Each row is a point on a landscape with many valleys, with its height.
From any point a ball rolls to the lowest of the 4 points nearest to it. It stops when none of these is lower. Distance is the straight distance between rows; heights are no part of it.
(422) (h 18.0): 48 -5 41 11 -1 22 22 -13
(624) (h 26.9): -18 -1 6 7 7 -4 -4 -2
(351) (h 16.7): 32 -1 48 6 2 30 44 1
(756) (h 17.6): -20 -28 32 -3 -10 -8 -3 5
(54) (h 16.8): 15 -36 35 -17 -22 -23 -27 12
(862) (h 23.7): 42 -5 24 12 4 6 -13 -19
(399) (h 9.4): -8 27 1 31 23 20 67 0
(464) (h 4.5): 15 44 -28 19 19 18 44 0
(242) (h 15.9): 47 9 23 21 17 22 18 -23
(495) (h 23.9): 26 -8 18 12 6 0 -16 -16
(457) (h 46.7): 35 3 -1 9 13 -8 -45 -22
(563) (h 12.9): -22 -31 24 -7 -13 -23 -26 5
(703) (h 17.2): -57 17 -34 -1 6 -1 30 23
(169) (h 44.2): -49 16 -64 -9 -40 14 37 12
(480) (h 21.6): -29 36 -49 6 -5 16 38 15
(885) (h 23.3): 5 -13 23 9 2 -11 -20 -9
(160) (h 26.8): -5 43 -54 7 -21 23 43 2
(767) (h 44.0): -18 -13 -7 -8 2 -26 -56 -3
(773) (h 21.7): 70 -10 40 -3 -10 0 -13 -7
(433) (h 15.8): 16 -2 31 16 8 17 24 -11
(471) (h 18.5): -84 13 -48 -12 -10 -2 34 33
(328) (h 18.4): 48 -18 51 -34 -18 -19 -12 31
(472) (h 20.9): -37 -15 11 1 1 -12 -13 2
(249) (h 23.4): 58 0 26 16 7 8 -13 -23
(126) (h 47.3): 9 9 -15 1 11 -9 -34 -14
(199) (h 24.0): -28 -5 1 1 10 -13 -19 -2
(44) (h 41.6): -31 -9 -21 -11 9 -23 -48 5
(855) (h 29.5): 41 -17 13 8 1 -17 -54 -20
(710) (h 24.3): 82 -11 30 10 -2 3 -24 -29
(822) (h 65.7): 9 7 -49 -18 4 -8 -44 -10
(311) (h 28.8): 58 -14 26 7 -1 -7 -39 -24
(805) (h 14.2): 21 4 34 17 10 32 49 -15
(780) (h 7.2): 12 38 -5 36 29 27 71 -7
(315) (h 18.2): -41 -5 14 11 13 7 36 10
(557) (h 25.9): -33 14 -26 -3 14 -2 -3 6
(131) (h 16.3): -32 8 -5 10 15 5 28 8
(583) (h 6.9): -17 -9 38 12 7 18 40 0
(530) (h 11.3): 9 10 -3 14 19 0 2 -6
(518) (h 22.4): -47 1 -48 -21 -5 -10 -24 15
(714) (h 35.5): -25 -1 -36 -16 3 -13 -39 2
(475) (h 41.5): -40 13 -67 -7 -43 9 24 0
(889) (h 20.2): 62 -7 40 3 -7 15 1 -13
(104) (h 14.1): 31 -28 33 -3 -18 -21 -39 -7
(856) (h 13.3): -5 3 34 17 13 33 69 -6
(673) (h 20.1): -7 -18 35 1 -7 2 13 2
(74) (h 19.3): 81 -15 48 -33 -9 -18 -13 27
(592) (h 36.4): -40 8 -66 -20 -25 -2 9 7
(501) (h 18.6): -72 5 -35 -15 -2 -13 3 23
(602) (h 17.7): 9 -42 29 -22 -25 -40 -39 15
(494) (h 19.2): -10 18 -20 8 14 -1 1 -3
(419) (h 34.6): -10 0 -11 2 14 -11 -29 -4
(729) (h 46.0): -40 -28 3 -13 -9 -37 -66 6
(737) (h 46.4): -11 -14 -20 -15 -3 -26 -81 -1
(605) (h 58.7): -1 6 -69 -21 -10 -2 -27 -7
(216) (h 6.4): 1 -28 18 -4 -9 -25 -49 -2
(122) (h 27.0): -14 25 -62 -4 -20 12 21 2
(322) (h 18.8): 52 -12 47 -26 -16 -13 -2 28
(366) (h 11.7): -36 20 2 22 20 7 57 7
(79) (h 21.9): 38 -7 52 -12 -15 9 19 19
(353) (h 17.0): 31 19 -6 19 22 8 0 -19
(410) (h 56.4): 1 -5 -62 -33 -5 -14 -67 -16
(247) (h 19.7): -21 28 -26 13 17 7 28 6
(339) (h 14.7): -18 -20 16 2 -1 -21 -31 0
(623) (h 14.0): 19 20 8 25 24 19 36 -16
(723) (h 15.0): -19 -1 38 10 11 26 64 5
(795) (h 43.2): 20 -7 0 4 5 -22 -62 -15
(320) (h 17.8): 40 -31 39 -30 -22 -30 -25 16
(873) (h 19.8): -65 -5 -28 -13 6 -23 -21 17
(207) (h 15.7): -4 6 49 9 6 47 79 10
(437) (h 32.3): -27 16 -60 -17 -11 3 7 6
(731) (h 23.2): 17 1 56 -7 -12 26 42 23
(466) (h 21.2): 19 -8 21 14 7 3 -7 -17
(716) (h 22.9): 32 -18 39 -5 -12 6 -2 -1
(477) (h 29.2): -31 6 -47 -15 -2 -5 -17 8
(843) (h 14.8): -62 11 -5 14 14 3 46 15
(745) (h 4.4): 15 2 -30 -11 6 -15 -74 -12
(765) (h 12.1): -1 12 27 25 21 33 70 -5
(226) (h 12.7): -3 12 10 22 19 18 35 -8
(289) (h 42.5): -16 7 -69 -20 -22 1 -6 -3
(10) (h 32.2): -11 19 -61 -9 -14 4 1 1

Two balls start at each pair of points below. Name the first point that both come to, or write never.
(207) and (351) -> (765)
(199) and (756) -> (216)
(885) and (855) -> (216)
(247) and (10) -> (366)

Where does a ball stop that starts at each point below?
(328) -> (216)
(320) -> (216)
(169) -> (464)
